Each row is a point on a landscape with many valleys, with its height.
From any point a ball takes the steepest step (drop divided by distance) to one of its 2 nearest points. It stops when none of these is lower. Distance is the straight distance between rows; heights are no part of it.
Z730 h=158: [-23,  68,  12,  -4,  18, -12,  27, -23,   7,  -8,  12, -35,  -7,  18, -33,
  -7,  18,   4,  13, -45,  -7,  -6, -12, -39,  25,  20, -13]
Z978 h=532: [ 27, -38,  11,  36, -25, -30, -22,  20,  32,  11, -48,  40, -29,  16,  36,
 -10,  -6, -35,  12,   3,  33, -11,   0,  18, -26,  -9, -25]
Z328 h=507: [-23,  31,   7,   3,  -2, -15,  16,  -8, -51,  -2,  12, -17, -32,  10, -24,
  29,  -3,  22,   7,  18,   5,  23, -33, -17,  19, -44,   7]
Z494 h=324: [ 52, -14,  44,   1, -25, -52, -13,  25, -35,  -3, -35,   5,  36, -35, -19,
  -4,   3, -22,  13,  -3,  10,  10, -24, -53,  -2, -23,  36]
Z532 h=276: [-14,  -3,  33,   6,  25,   1,   6, -13,  43,  32,  17, -16,  27,  20,   7,
   1, -25, -20,   1, -51,   4,  -3,  29,  14, -42, -14, -57]
Z999 h=292: [  1,  30, -24,  14,  36,  36, -21,   6,   7,  18, -14,   2,   5,  22, -17,
  28, -36, -35, -17, -30,  19, -37,  30,  17,  -2,  13, -43]
Z146 h=260: [ 18, -40,  41,  19,  -1, -53, -24,  11,  -8,  -6, -29,  10,  15, -46, -21,
   6, -16, -15,  16,   0,  16,  -2, -17, -21, -12,  14,  13]
Z251 h=342: [ 10,  31,  -3,  69,  29,  41, -11, -15, -33,  22,   6,  26, -15, -23,  13,
  26,   7,   5, -53, -13,  64,  20,  -8,  25, -16,  41, -51]
Z637 h=311: [ -4, -25,  -3, -17, -19,   9,  30, -16,  73,  10,   6,   1,  17,  19,   0,
  -8, -21, -15,  -3, -49, -20,  -3,  -3, -25,  -8, -12,  24]
Z852 h=203: [ -4, -16,   5,   9, -32,   2,  51,  33,  10, -10,  35,  25, -17,  47, -29,
  13,   9,  23,   9,  44, -15,  -2,   4, -25,  25,  -6,  54]
Z705 h=322: [-23,  29,  -1, -21,  -8,  35,  41, -15, -23,   1,  30, -18, -13,  -3,   3,
   1,  15,  24,  13, -19,   3,  -2,   0,  13,  36,  43,  44]
Z641 h=510: [  2,  -2,   8,  38,  12, -13, -23,  -6, -17,  32, -35,  59, -18, -24,  22,
  -6,   6,  18, -19,   6,  44,  27, -48,  35, -25,  11, -45]
Z43 h=464: [ 11,  35,  15,   4,  10, -42,  16,   3, -65, -12,   1, -38,  -6,   1, -34,
   3,  -2,  39, -15,  21,   5,  47, -30, -43,  21, -57,  26]
Z812 h=120: [ -3,  19,  -9,  21,  10,  -8,   9, -19, -63, -14,  -3, -29, -19, -63, -13,
  17,  -3,  14, -56, -29,  -7,  32,  48,   4,  46,  -1,  -9]
Z591 h=267: [ 18,  -5, -13, -13, -46, -46,   4,  16,  35,  -6,   0, -15, -12,   6,  -1,
 -49,  33, -37,  50,  24, -26, -26,  -7, -23,  -9, -42, -11]
Z273 h=552: [  1, -29,   1, -47,   1,  29,   5,  -1,  49,  31,  12,   2,  32,  32,  40,
 -27,  17, -16,  -7, -27, -12,  25,  18,  31, -28,  -7,  14]
Z231 h=586: [ -6,  12, -42, -20,  19,  19, -20,   2, -54, -14,   7, -29,  15, -17,   7,
 -21,   6,   2,  19,  39, -16, -39,  19,  23,  17,   3,  14]
Z31 h=232: [ 10,  10,  18,   4, -43, -51,   9,  25,  -2,   5, -16,  17, -23,  -5,   0,
 -28,  45, -26,  39,   7, -13, -17, -13,  -4,  -2, -26, -10]
Z890 h=355: [-12,  10, -31,  17,  17,  27,  -6,   4,   4,  38, -11,  51,   9,  10,  23,
 -12,  18,  -1, -22, -23,  26,  12,  -9,  52, -10,  32, -45]
Z319 h=563: [ 14, -39, -13, -51,  -7,  15,  24,  -8,  80,   0,   3,   8,   1,  19,  35,
 -32,  28,   1, -24,   5, -11,  44,  33,  23, -23,  -7,  21]
Z493 h=303: [ 12, -19, -13, -42, -31, -14, -10,  13,  43, -20,  -6, -18,  -8,  55,   2,
 -30, -15,  -1,  32,  36, -16,   6, -33, -30,  -5, -44,  37]
Z365 h=328: [-17,  12, -68, -40, -22,  -3,  -7,   2,   9,  21, -10,  18,  -5,  27,  10,
 -16,  12, -14,   5,  21, -25, -30,  -3,  25,   9, -11,  -1]
Z965 h=300: [ 18,   0, -19,  47,   7, -31, -21,  10, -43, -20, -35,  12,  36, -63, -29,
  10,  -4, -29,  -3,  33,  27, -49,  22,   8,  33, -18,  10]
Z543 h=224: [-11,  10,  14,  -8,  -6,  10, -17,   0,  61, -30,  -9, -37,  27,  32, -27,
 -18, -37,  25,  15, -28,   5,   3,  -8, -35, -32, -28,  13]
Z369 h=246: [-16,   5, -30,  -5, -35,  42,  34,   4,  -2, -20,  39, -22, -15,  10,  17,
 -15,  17, -12,  -7,   1, -27, -25,  50,  -6,  62,  15,  24]
Z787 h=500: [ 12,  -8, -13,  37,  11,  -1, -26, -17, -13,  30, -48,  44,  19, -14,  20,
  15, -22,   2, -35, -23,  50,  37, -41,  15,  -6,  10, -28]
Z707 h=187: [ 14, -28,  21,  -3,  17,   6, -27,   3, -34, -44,   0, -57,  33, -39,  -5,
   9, -14,  17, -26,  30, -17,   5,  67,  -3,  38,  -5,  42]
Z377 h=285: [ -1,  19,  -2, -11,  26,  24, -10,  -5,  26,  23,  28,   3,  13,  23,  -1,
  12, -14, -27,   0, -33, -10, -34,  16,  11, -19,  22, -30]
Z986 h=362: [ -9,  28, -41,  18, -10,   7,   5, -16,  22,  39, -34,  38,  11,   1,  18,
 -15,  10, -18, -14, -57,  24,   0, -16,  30,  -7,  11, -39]
Z277 h=577: [-17, -18,   6, -42, -20,   6,  27,   5,  90, -17,  18,  21,   6,   9,  17,
 -37,  26,  11, -28,   9, -37,  32, -12, -10, -23,  -6,  24]
Z563 h=90: [ 22, -23, -15,  -6,  17,  -5, -16,   3, -50,   0, -18, -30,  39, -38, -48,
  11, -15,  30, -57,  21,  -2,  16,  64,   1,  37,  12,  51]
Z755 h=298: [-33,  51,  -2,  -6, -10,  33,  49,  -3,  -8, -12,  51, -21, -36,  26, -17,
  -1,  13,  32,  12,  -5,  -9,  24,   6,  -2,  29,  15,  21]
Z826 h=148: [-29,  24,  23,  46,   6,  -5,  24,   3, -11, -49,  27, -23,  21, -16, -55,
   9, -29,  33,  15, -21,  17, -18,   9, -31,  19, -25,   6]
Z799 h=138: [-15,  64, -13, -10,  23, -16,  22, -21, -33, -10,   8, -42,  10, -14, -35,
  29,   0, -12,   3, -40,   7,   1,  -8, -23,  28,  -1,  -8]
Z649 h=437: [-13, -31,  30,  21,  12,   4,  15,  -3,  -6, -10,  23,  19,  -5, -23, -20,
  16, -20,  20,  27,  15,   2, -28,   7,  -2,   6,  20,  12]
Z564 h=519: [  7,   9,  26,   6, -35, -25,  21,  10, -33,   9,  -9,  -1,  -8,  24,  -8,
   5,   1,  18,  40,  32,  13,  14, -41, -27,   9, -53,  12]
Z685 h=546: [  6,  -3,  52,  24,   0,  -9, -39, -24, -35,  26,  -1,  13, -32,   7,  31,
  35,   1,  20, -26,  26,  19,  37, -24,  -5, -51, -33, -40]
Z295 h=179: [ 52, -10, -19,  -9,   8, -41, -24,  19, -72,  -6, -34, -22,  29, -21, -39,
   0,  -1,   6, -47,  38,  11,   6,  25,  -1,  23,   2,  50]
Z983 h=431: [  6, -14,  45, -24,  27,   0, -23, -36,  -1,  -4, -27, -48,  -3,  -8,  25,
  11, -11,  33,  -3, -39,  20,  82, -15,   8, -35, -40, -14]
Z794 h=348: [  1,  50, -11,  30,  21,  46,  -7,  -6, -18,  45,  -5,  24,  12,  17,  21,
   6,  41,  -3, -35, -27,  42,  20,  -9,  43, -11,  39, -60]
Z2 h=150: [-28,  54,   9, -13,   4,   2,  15, -22,   2,  42,  11, -11, -11,  24,  22,
   9,  25,   0,  -6, -45,  -8,  19,  -5,  20, -11,  -6, -40]
Z929 h=521: [ -2, -26,  21,  39,   1, -16, -15,  22,  11,  27, -33,  70, -11,  -7,   9,
  -3,   4, -11,   7,   9,  36, -14, -18,  27, -13,  19, -36]
Z513 h=395: [-18, -17,  42,  15,  -6,  28,  28,   2, -26, -37,  21,  -9,  -2, -24, -15,
   2, -22,  51,  40,  10,   7, -12,  -6, -23,  27,  21,  37]
Z9 h=343: [ -7, -35, -29,  32,  -2,  35,  -3,  13,  19, -10,  10,  30, -26,  -8,  19,
  -4,  -6, -18, -10,  33,  -8, -44,  40,  29,  12,  36, -16]
Z441 h=114: [-26,  48, -22,  -7,  13, -21,  15, -37, -61,  16,   1,  -4,  -5, -36, -27,
  12,  27,   0, -21, -45,   0,  10,  -3,   8,  19,  -3, -19]
Z49 h=182: [  5,   0, -26, -10, -27, -15,  24,   8,  36,  -4,  15,  28, -21,  52,  -9,
  24, -12, -33, -33,   1, -24,   6,   3, -18,   3, -26, -10]
Z963 h=332: [-26,  11, -52,   3,   7,  15,  13, -14,  52, -16,  57, -52,  14,  -6, -31,
 -33,  13,   4,  -1,  30, -43, -36, -14, -41,  20, -25,  18]
Z397 h=376: [  6,  -4,  32,  -6, -53, -17,   0,  22,  35,  -2, -11,  12, -53,  71,  28,
   7,  32,  22,  26,  23,  -1,  45,  -7,  -7, -35, -35,  -4]
Z533 h=622: [ -6, -20,  40,   6,   0,  27,  28,  -4,  16,  48,  23,  37,   9,   8, -16,
  31,  -7,  -2,  -5, -29,  14,   2, -16,   5, -10,  50,  15]
Z797 h=451: [  7,  -7,   4, -31,  18, -20, -36, -24, -14,  11, -28, -29,  24, -20,   7,
  28, -24,  19, -41, -28,   9,  62, -13,  -4, -18, -36, -10]
Z4 h=533: [ 26, -11, -25,  47,  14,   0, -50,  19,  38,   5, -38,  33,  28, -13,  15,
 -29, -13, -28,  24,  23,  11, -36,  -3,  19, -22,  27, -42]
Z112 h=384: [  2,  -8, -14, -23,   5, -12,  -2, -23,  25,  -8, -39, -23,  17, -31,  17,
 -12, -21,  -8,  29, -34,  13,  12,   6,  14,  -9, -37,  -8]
Z192 h=223: [-13,  -3, -37,  -3, -31, -24,  18,   3,  47, -23,  24, -11, -11,  32, -20,
  -5, -13, -11,  -3,  19, -36, -18,   4, -44,   2, -45,  -2]
Z506 h=633: [-12,  14,  46,   4,  24,  41,  30,   5, -17,  16,  31,   4,  -6,  11,  -4,
  44,  -1,   1,   0, -31,  10,  -1,  -4,  -2,  -9,  56,   2]
Z810 h=352: [-12,  -5,  21, -10, -22,  47,  49,   0, -41,  -7,  21,   5,  13, -11,  10,
  -3,   5,  24,  19,  -4,   2,   3,   4, -11,  65,  20,  51]
Z793 h=356: [-12, -32,   1,  10,  15,  -9, -19,  -6,  45,  11,   5, -23,  20, -34,  -9,
 -23,  14,  -1,  45,  20, -31, -40, -10,  -8, -17,  -2,  -3]
Z133 h=327: [ 11, -22, -66,  14,  -7,  18,   3,  14,  32,  13,   1,  58, -14,  21,   8,
 -13,  13, -21, -26,  28,   5, -39,  13,  33,   2,  43,   1]
Z187 h=188: [ -3, -21, -39, -27,  -1,  24,  14,  -8,  44, -21,  38,  30,   4,   9,  24,
  17,  21, -49, -40,  29, -32, -22,   1, -15,   7,   7,   1]
Z432 h=351: [-28,  25, -18, -55, -10,  35,  24,   1, -23,  24,  36,   6,  -3,  25,  10,
   0,  30,  33,  13,   9, -18,  10,  -5,  27,   9,  51,  34]
Z791 h=261: [  0, -16,  -9, -15, -24,  14,   0, -13,  69, -40,   9, -17,   6,  50, -16,
 -51, -29,  16,  13,  16, -16,   9, -23, -43, -15, -27,  35]
Z711 h=301: [ 11,  26, -71,  11,  20,  28, -23,   6, -18,  16, -28,  12,  19,  19,   4,
  -3, -23, -25, -14,  -8,  10, -29,   3,  25,   1,  19, -15]
Z974 h=266: [-27,  14,  13,  15, -32,  26,  59,  17,   0, -15,  31,   7, -40,  36, -30,
  -2,   9,  50,  -3,  20,   8,  20, -17, -15,  21,  10,  39]
Z648 h=321: [  1,   4, -17,  28,  33,  15, -18,   4, -43,  -7,  -9,   3, -10, -16,   0,
  28, -27,  11, -17,  -1,  32,  -2,  19,  35,   5,  27, -19]
Z474 h=397: [ 12,  -7,  38, -10,  -8,   5,  -7,   0,  17, -14, -25, -27, -28,  52,  29,
  14,   5,  36,  35,   6,  16,  52, -23,  -5, -39, -46,   1]
Z608 h=543: [  8, -35,   6, -29,  14,  39, -16,  15,  42,  45,  -7,  31,  27,  50,  18,
  -6, -10, -17,  -7, -11,   4,  11,   9,  37, -32,  15,  -6]
Z867 h=136: [-31,  43, -30,  -5,   3, -11,   0, -32, -30,  25,  -1,   9, -27, -12,  13,
  10,  27,  12, -10, -22,   5,  21, -22,  39,  -4, -13, -55]
Z294 h=413: [-10,   9,  16,  -3,  -4,  11,   9, -17,  18,  -8, -16, -47, -15,  33,  28,
  -2, -19,  35,  29, -30,  16,  66,  -8,   8, -31, -51, -22]
Z956 h=176: [ 19,   5, -45,  15,   9, -55, -38, -13, -37,  12, -63,  10,  14, -30, -10,
  -8,  -5,   9, -32,  -3,  17,  32, -33,  24,  18, -25, -24]
Z321 h=238: [-19, -36,  67,  10,  25,  11,  -8,  -9,   1,  26,  -1,   9,  10,  10,  20,
  23, -28,  15,   7, -30,  18,  50, -19,   1, -48,   1, -16]
Z461 h=373: [ -7, -24, -18,  15,  19,  27,  -7,  17,  16,  11,  15, -47,  34,  -5, -37,
  26, -28, -23,  17,  30,   0, -72,  27, -25,   2,   0,  26]
Z629 h=387: [-13, -16,  12, -23,   5, -20, -16, -18,  20, -10, -13, -12,  22, -23,   6,
 -11, -16,   2,  45,   6, -10, -17, -10,   1, -10, -20, -10]
Z84 h=400: [ -6,  -5,  -2,  -8,  31,  27, -24,   6, -20, -16,  16, -34,  40, -10, -17,
  48, -44,  -7,  17,  14,   9, -28,  18,  -6,   0,  15,  24]
Z248 h=472: [ 26,  -4,  -5, -32,  30,   0, -46, -17, -40,  19, -51,   3,  26,  -1,  19,
   9, -24,   9, -25, -11,  11,  44, -25,  19, -23,   3,  15]
Z191 h=255: [ 32,  -7,   0,  23,  19, -24, -18,  23, -76, -17, -28,  13,   0, -42, -19,
   6,  -6,  -8, -10,  26,  24,  -7,  10,   0,  28,   6,  17]
Z881 h=423: [  2,  35,  20,   0,  44,  30,  -9,   5,  -6, -20,  29, -49,  20,  -4, -22,
  29, -29,   0,  13, -25,   7, -11,  29, -14,  -7,  30,   6]
Z848 h=370: [  5,   1, -42, -14,  -2,   3,  -9, -24,  31,  11, -43,   5,  22,  -4,  31,
 -29,   0, -15,  -3, -49,  16,  -2,   6,  35,  -7, -16, -32]
Z763 h=222: [  1,   7, -24, -12,   2,  43,  39,  12,  21, -21,  46,   7, -22,  30,  24,
  16,  25, -38, -44,  19, -27, -31,  37, -11,  33,  28,  29]
Z168 h=591: [-27,  -9,  24, -15, -24,  -2,  34,   3,  60,  12,  31,  37,  -3,  25,  18,
  -5,  19,  12, -33, -10, -35,  29,   0,  -2, -35,  13,   5]
Z593 h=180: [-32,  55,   7,  18,   5,  23,  27,  -9,  14, -30,  31, -32, -10,  18, -60,
 -10, -20,  20,  14, -33,  -1, -10,  -9, -41,   5,  -6,  -2]
Z521 h=296: [  7,   0,  -2, -15,   1,   0,  20, -24,  63,  19,  14,  18,   6,  15,   4,
  -4,   6, -45, -21, -56, -22, -21,   4, -11,   2,  19, -23]
Z360 h=249: [ -2,  -7,  32,  -6,  20, -18, -11,  -4, -35, -60,  16, -41,  10, -46, -33,
  18, -15,  27, -15,  26, -22,  15,  43, -10,  22,   5,  13]
Z173 h=485: [-25,  10,  37, -25,  47,  -3,   3, -27, -10, -20,  27, -18,  13, -37, -42,
   5, -13,  41,  -5, -22, -15,  47, -23, -11,  -7,  24,  10]
Z240 h=390: [ 41,   8,  47,   9,   1, -60,  -1,  15, -44, -22, -11, -18,  16, -24, -35,
  10,  -3,   2,  -6,  26,   7,  18, -15, -46,   8, -41,  34]
Z830 h=345: [-28,  17, -31, -50, -14,  -2,  -9, -10,  10,  40,  -3,  23, -10,  26,  22,
 -27,  32,   7,   3,   4, -28,  11, -12,  47,  -6,   0,  -1]
Z223 h=531: [-17,  20,  17,  20,  -9,  10,  -5, -21, -50,  22,  12,   2, -38,  15,  10,
  49,  10,  20, -13,  18,  18,  16, -28,   2, -12, -22, -19]
Z46 h=454: [ 45,   2,  59,  13, -12, -44, -39,  33, -38,   7, -18,   2, -33, -29,  10,
   5,  18, -12,  -8, -13,   3,  39, -23, -16, -49, -13, -19]
Z290 h=372: [-16,   2,   5, -40, -16, -12, -10,  -9, -25,  15, -10,  29,   2,  -7,  28,
 -14,  30,  27,  18,   6,  -4,  30, -49,  36, -23,  11,  15]
Z572 h=545: [ 17,  -6, -42,  35,  18,  19, -46,  13, -12,  -6, -26,  19,  27, -20,   4,
 -24,   5,   4,  20,  49,  21, -48,  -8,  29,  -1,  45,  -9]
Z343 h=595: [ -2, -17,  17, -40, -39, -17,  19,  19,  63, -28,  -4,  19, -11,  30,  29,
 -35,  43,  13,   4,  47, -41,  41,  -7,  -9, -27,  -2,  35]
Z854 h=389: [-17,   2, -21, -54,  -4,  48,  11,  12,  12,  -7,  50,   1, -12,  33,  21,
 -15,  14,  11, -12,  49, -30,   0,  18,  15,  13,  39,  53]
Z6 h=312: [  6,   5, -76,  -4, -10,  16, -20,   4,  18,  30, -31,  43,  16,  29,  13,
  -4,  -9, -14,  -7,  13,  -5, -26, -10,  38,  -1,  11,  -8]
Z82 h=297: [ 10, -20,  14,  31,  -1,  14,  -4,  18, -71, -27, -23,  10, -19, -17,  23,
  20, -13,  10, -16,   8,  15,   6,  18,  11,  32,  -4,   0]
Z118 h=165: [-16,  33,  29, -47,  20,  14,   8, -33,  11,  33,  16, -10,   7,   2,   3,
  -9,  35,  18,   2, -54,  -8,  25, -23,   9,  -3,  21, -20]
Z843 h=385: [-27,  -7, -10,  -7,  34,   4,   3, -23,  48,   7,  51, -30,  15, -29, -14,
 -25,   4, -13,  14,  -2, -34, -47,  13,  -1,  -9,  12, -29]
Z712 h=489: [ 30, -16,  -6,   6,  18,  -9, -45,  11,  -8,  22, -70,  22,  17,  -8,  35,
   3, -24,   4,   2, -15,  32,  41, -19,  23, -23, -12, -23]
Z12 h=564: [  1, -11, -34,  -6,  23,  10, -59,   5, -18,   2, -19, -19,  16, -37,   6,
 -16,  19, -13,  27,  51, -15, -53,   4,  21,  -8,  18,   7]
Z358 h=508: [  4, -44,  23,  -7, -22, -12,   3,  22,  27,  21, -17,  27,  -5,  40,   2,
  12, -16,   5,  23,  14,   3,  -8, -16, -11, -23,   9,  21]
Z537 h=112: [  5, -22,  -7,  28, -21,   3,  36,  23,  13, -24,  47,  -2, -11,  32, -24,
  -9,  -4,  -8,  20,  58, -13, -49,  25, -36,  17, -28,  35]
Z880 h=263: [ 15, -25,  -9,   9, -34, -45,   8,   6,  46, -18, -11,  -3,  -8,  16,   0,
 -14, -10, -40,  20,  26, -29, -46,  22, -27,  -3, -48, -12]
Z366 h=645: [  5,  48, -11,  21,  21,  33, -12,  -4, -52, -16, -27, -23,  12, -18,  21,
  16,  -8, -16, -28, -51,  32, -17,  44,   5,  52,  30, -11]
Z595 h=85: [-10,  19, -40,   8,  15, -13,  27, -12, -70,  -6,   2,   1,  11, -57, -15,
  -4,   7,   5, -13, -18,   9,  -7,  21,  11,  40,  -8,   2]
Z268 h=159: [  4,  -7, -21, -39, -22,   4,  19,  12,  48, -25,  25,  34,   9,  33,  19,
  29,   3, -55, -59, -13, -22,  -4,  -1, -33, -10, -13,  14]
Z499 h=195: [-14,   1,  24,  45,   4,  20,  18,  13, -26, -19,  11, -10, -26, -22,  -8,
  49, -35,  10,  -5, -35,  28, -29,  43,  -7,  26,  -1, -15]
Z42 h=350: [  0, -22, -22,   7,  -6,   1,  23,   7,  23,  14,  16,   9,  22,   8, -26,
  20, -41, -32,   9,   0,   4, -47,  18, -26,  13,  -8,  26]
Z577 h=539: [ 38, -25,  29,  15, -30, -23, -17,  27,  10,   4, -60,   6, -32,   5,  37,
  11,  -6, -32,  38, -15,  52,   2,  -2,   3, -42, -27,  -9]
Z228 h=264: [ -8,   6, -28,   2,   0,  67,  11, -10, -16,  -3,  13, -34,  -4, -17,  35,
 -29,  24, -20,  -7, -20, -18, -54,  45,  12,  53,  30,   9]
Z452 h=202: [  8, -31, -40,  14, -19,   0,  17,  11,   4, -20,  44,  -1, -25,   2,  -4,
 -23,  39, -15,   1,  63, -33, -59,  25,  -9,  43, -15,  22]
Z865 h=199: [ 17,   8,  41, -13, -41, -47,  -4,  -1, -19,  -3, -34,  11, -17, -25,  22,
 -19,  47, -14,  48,  -9,   2,  25, -38,  -8, -22,  -8, -12]
Z166 h=272: [ 18, -38, -13,  14,  -6, -24, -13,  19,  29,  -5,  32,  -1, -27,  -5,   1,
 -18,  43, -31,   8,  73, -41, -61,  14,  -9,  -2,   6,   3]
Z368 h=477: [  3, -19,  49,  -2,  -3, -25,  11,  20, -21,   5,   2,  19, -11,   2,  -4,
   5,   0,  12,  56,  31,  -2, -14, -24,  -6, -14,  20,  12]
Z655 h=639: [ -7,  15,  37,  15,  18,  33,  22,  -9,  -9,  19,   7,  -6, -32,  15,  10,
  28,   8,  -6,  -8, -50,  26, -11,  24,   5,  32,  55, -12]
Z982 h=319: [ 13, -19,   6,   7,  -3, -22, -41,  25,  25,  -8,  11, -11,  -4, -23,  -8,
 -17,  28, -35,  49,  36, -31, -70,   9,  -7, -38,   7, -24]
Z520 h=178: [-15,  20,  15,  30,  -5,  27,  34,   3, -20, -25,  30, -40,   9, -20, -16,
   1, -23,   5,   7, -32,   4, -21,  45, -33,  48,  -1,   9]
Z556 h=642: [ 22,  22,  28,  32,   1,  48,  13,  -8, -44,   6, -34, -13, -13,  -3,  29,
  31,  15,  -2, -23, -46,  38,  -2,  32,   4,  57,  42,  -6]
Z280 h=336: [ 12,  -9, -18, -16, -37, -20,  12,   3,  38, -13, -30, -15, -12,  41,  12,
 -11, -15,   1,  45,   4,  -1,  21,  -4,  -7,   3, -58,  21]
Z149 h=605: [-23, -34,  37,   9,  -7,   0,  24,   1,  31,  30,  15,  60, -14,   4,   6,
   4,   9,  12, -13,  -6, -15,  12,  -4,  30, -21,  18, -11]
Z829 h=428: [ 53,  13,  26,  22, -18, -53, -52,  31, -44,  -1,  -3,   2, -31, -47, -23,
 -11,  16, -18, -22,   3,  -4,   6,   5,  -6, -27,  18, -15]
Z76 h=623: [ -2,  -1, -25, -30,   0,  22,  12,  10, -31, -17,  27, -45,  18,   6,  -1,
 -27,   2,   5,  44,  71, -19, -23,  -6,   2,  27,   1,  45]
Z924 h=529: [  8, -44,  10, -27,  -4,  22,  -9,  26,  37,  17,  27,  40,  15,  53,   9,
  23, -25, -20, -20,  16,  -9,   6,  -7,  -9, -25,  25,  25]
Z205 h=185: [ -9, -48,  57,  10,  29, -25,  -8,  -9,   3,  16,  -9,  13,  10, -29,  -9,
  36, -47,  10,   4, -17,  13,   6, -28, -16, -33,  18,  -7]
Z713 h=160: [  0,  -9,  17,  15,  41, -19, -13, -10, -40, -25,  12, -31, -12, -57, -20,
  33, -21,  26, -46,  -7, -12,  33,  57,  23,  17,  18, -18]
Z367 h=334: [ 17,   9, -31,  65,  31,   9, -21,   4, -30, -18, -16,  26, -11, -38,  22,
  19, -14,  26, -46,   0,  59,  39,   3,  29,  12,  52, -41]
Z15 h=265: [ -7, -37,  39,  -1,   5,  -2,  -3, -13,  41,  25,   4,   1,  12,   8,  21,
  -1, -24,  12,  12, -41,   1,  25,   5,  16, -35, -19, -36]
Z796 h=201: [-16,  47,  14,  -3,  -8,  27,  -8,  -8,  53, -29,  10, -31,   0,  52, -43,
 -20, -35,   9,  -9, -52, -10,  -9, -23, -53,  -9, -23,   1]
Z20 h=660: [ -8,  22,  -2, -28,   3,  13,  14,  10, -13, -25,  33, -12,  -2,  35, -18,
 -25, -16,  15,  39,  51, -20,  -9, -14,  -8,   7,   0,  35]
Z861 h=357: [  6,  -7, -17, -28, -52, -28,  23,   7,  24,   1, -37,  -6, -46,  55,  32,
  -6,  24,  -3,  23,   9,  -1,  41,  -1,  11,  -6, -45,  15]
Z821 h=388: [  3,   9, -12,  20,   2, -48, -29,  13, -20,  -3, -40,   6,   4, -37,   5,
 -21,  12, -26,  18,  17,  13, -34,   2,  19, -14, -10, -30]
Z621 h=349: [  4,  -1,   9,  15,   6, -43, -13,   5, -17, -22, -19, -13,  24, -58, -31,
 -10,  12, -23,  30,  25, -10, -48,  17, -17,  10, -23,   7]
Z535 h=399: [  3, -28,  36, -41,  -1, -32, -16, -13, -22,  10, -32,  30,   6, -27,  30,
  -8,  10,  32,   6,  -8,  -1,  50, -44,   5, -12,   3,   8]
Z582 h=274: [ -6,  12, -52, -25, -21,  -5,   6, -12,  46, -18,  37, -25,   4,  29, -11,
 -40,  19, -15,  -9,  37, -41,  -8, -19, -33,  14, -38,  16]
Z509 h=378: [-23,  19, -19, -12,   7,  28,  20, -27,  29,  -4,  54, -41,   7, -24, -32,
 -38,  11,  -1,  11,   0, -42, -31,   3, -10,  17,  30,  -4]
Z221 h=330: [ -2, -16, -15,  -6, -26,  15,  44,  -4,  24,  30,  12,  14,  32,  24, -26,
   9, -32, -22,  16, -34,  -5, -15, -17, -29,   5,  -3,  18]
Z438 h=154: [  0,  31, -41,   0,  15, -37, -35, -22, -45,   8, -28,  26, -16, -28,  19,
   0,  19,  15, -40,  -7,  20,  39, -24,  31,  -8, -27, -46]
Z687 h=441: [ -9, -17,  27, -22,  18, -18,   4, -33, -33,   6,  16,   8,   1, -30,  -9,
   7,   1,  43, -24, -10, -14,  52, -37,   6,  -6,  16,   1]
Z35 h=406: [ 41,  21,  13,  34,   7, -51, -54,  34, -40, -26, -33,  24, -21, -32,  -1,
  -6,   5, -24,   0,  13,  14,  -5,  -3,  14, -26,   9, -43]

For each start below, name the point where the ball stops.
Z556 -> Z277
Z223 -> Z205
Z112 -> Z191
Z319 -> Z537
Z513 -> Z537

Call two points neighbours if one is among the 2 nearest of the other. Go from one point of each pair to the other, from neighbour to neighbour, staying as low as possible. Name the highest point that can't be avoided.
Z595, Z563 -> Z360
Z191, Z865 -> Z629
Z867, Z826 -> Z593
Z865, Z268 -> Z591
Z867, Z595 -> Z118
